Each row is a point on a landscape with many valleys, with its height.
A ball rolls from a point to the lowest of its 5 nearest points, and stops where none of them is lower. Distance is the straight distance between rows; heights are no part of it.
<266> (h 23.4): [104 108  82 118 136 153 135 141]
<61> (h 51.1): [150 157 169 116 114  92 124 133]
<363> (h 71.8): [110 176 176 112 117  80 150 146]
<69> (h 73.8): [120 198 193 137 112  80 149 112]
<378> (h 15.5): [130 164 165 116 107  86 150 145]
<366> (h 14.4): [ 82 106  60 120 144 167  93 120]
<301> (h 56.5): [152 158 189 145 105  94 151 127]
<486> (h 46.3): [143 107 103  98 138 133 105 134]
<590> (h 38.0): [106 103  73 128 149 171  98 113]
<379> (h 68.1): [136 173 217 166 117  89 146  90]
<682> (h 55.9): [154 172 201 147 116  89 133 105]
<47> (h 13.1): [160 104 138 130 118 134 153 146]
<359> (h 60.1): [153 143 175 147 107 101 167 135]
<567> (h 35.1): [184 100 129 131 129 133 125 136]
<76> (h 44.6): [103  93  73 153 147 189 108 104]
<711> (h 22.6): [121  89  84 134 143 165 121 128]
<676> (h 41.3): [ 82 108  68 155 146 187  98  98]
<549> (h 26.6): [134  97 100 112 130 139 129 147]
<383> (h 9.3): [ 48 121  57 148 158 177 104 102]
<367> (h 21.8): [172 106 138 133 120 127 145 146]
<453> (h 46.1): [128 119 117  93 123 109 128 158]
<385> (h 46.2): [ 90  97  73 143 146 181 123 121]
<32> (h 42.6): [106  93  71 136 152 171 101 116]
<302> (h 15.9): [148 147 154 111 111  94 137 153]
<372> (h 28.6): [148 121 146 114 112 107 144 152]
<237> (h 35.9): [ 63 116  61 134 149 183 114 116]
<542> (h 25.9): [137  85  88 146 135 169 139 127]
<205> (h 29.1): [109 119 108  93 130 132 138 165]
<170> (h 18.1): [164 109 139 126 121 119 152 145]
<108> (h 71.2): [124 175 183 119 113  82 142 135]
<497> (h 60.0): [163 157 192 145 105  93 153 118]
<110> (h 6.8): [127 157 157  93 115  81 125 150]
<43> (h 35.0): [ 69 118  57 143 149 183  94  99]
<19> (h 39.7): [156 128 136 112 118 102 142 146]
<358> (h 34.5): [ 67 112  60 141 148 187  98 100]
<516> (h 36.5): [149 142 154 120 114  96 160 149]
<652> (h 5.1): [163 111 129 109 128 116 118 141]
<375> (h 63.6): [175 142 183 142 116 101 128 122]
<50> (h 50.0): [112 105  77 107 146 156  95 131]
<38> (h 37.4): [123  98  83 113 136 152 111 142]
<262> (h 8.0): [148 102 121 133 123 139 156 158]
<507> (h 76.2): [110 192 218 174 123 102 141  65]
<196> (h 60.3): [171 143 170 128 116  89 130 127]
<471> (h 80.4): [ 94 194 211 158 120  97 139  76]
<496> (h 15.2): [139  87  84 130 140 165 101 120]
<416> (h 16.3): [138 179 194 132 109  85 142 113]
<655> (h 24.8): [148  83  95 145 145 176 119 120]
<215> (h 28.7): [ 81 106  62 117 153 172 104 114]
<546> (h 58.6): [173 156 176 129 120  87 119 116]
<171> (h 39.4): [138 149 154 101 125  89 122 143]
<499> (h 56.3): [142 128 116  89 132 104  99 152]
<22> (h 43.6): [102  99  70 145 151 179  99 105]
<330> (h 43.0): [ 62 126  70 158 162 181  76  84]
<725> (h 14.0): [ 91 106  78 112 136 162 141 149]
<695> (h 50.9): [154 155 165 115 122  87 135 138]
<376> (h 58.0): [161 172 208 144 118  86 128 104]
<150> (h 32.5): [164 123 152 125 112 108 136 144]
<557> (h 47.2): [129 138 140 107 114 106 158 154]
<586> (h 24.7): [130  95  91 131 132 164 133 139]
<312> (h 75.6): [122 184 212 150 112  86 133  92]
<133> (h 43.2): [138 137 154 119 112  92 152 150]
<169> (h 11.5): [129 106 103 117 124 134 152 154]
<5> (h 28.3): [122 111 100 106 132 133 133 152]
<509> (h 21.5): [140  86  91 138 138 168 118 128]

Call two points neighbours if one is among the 5 nearest of the other. Go from one point of each pair to the other, from neighbour to neighbour, staying as low as possible. Name the highest point that can't be avoided.
<110> / <366> | <32>
<383> / <366> | <358>
<262> / <652> | <170>

For each start below, name the point where the ball stops.
<546> | <378>
<170> | <262>
<375> | <302>
<676> | <383>
<32> | <496>
<205> | <262>
<359> | <302>
<507> | <416>
<22> | <366>
<549> | <262>
<76> | <366>
<586> | <496>
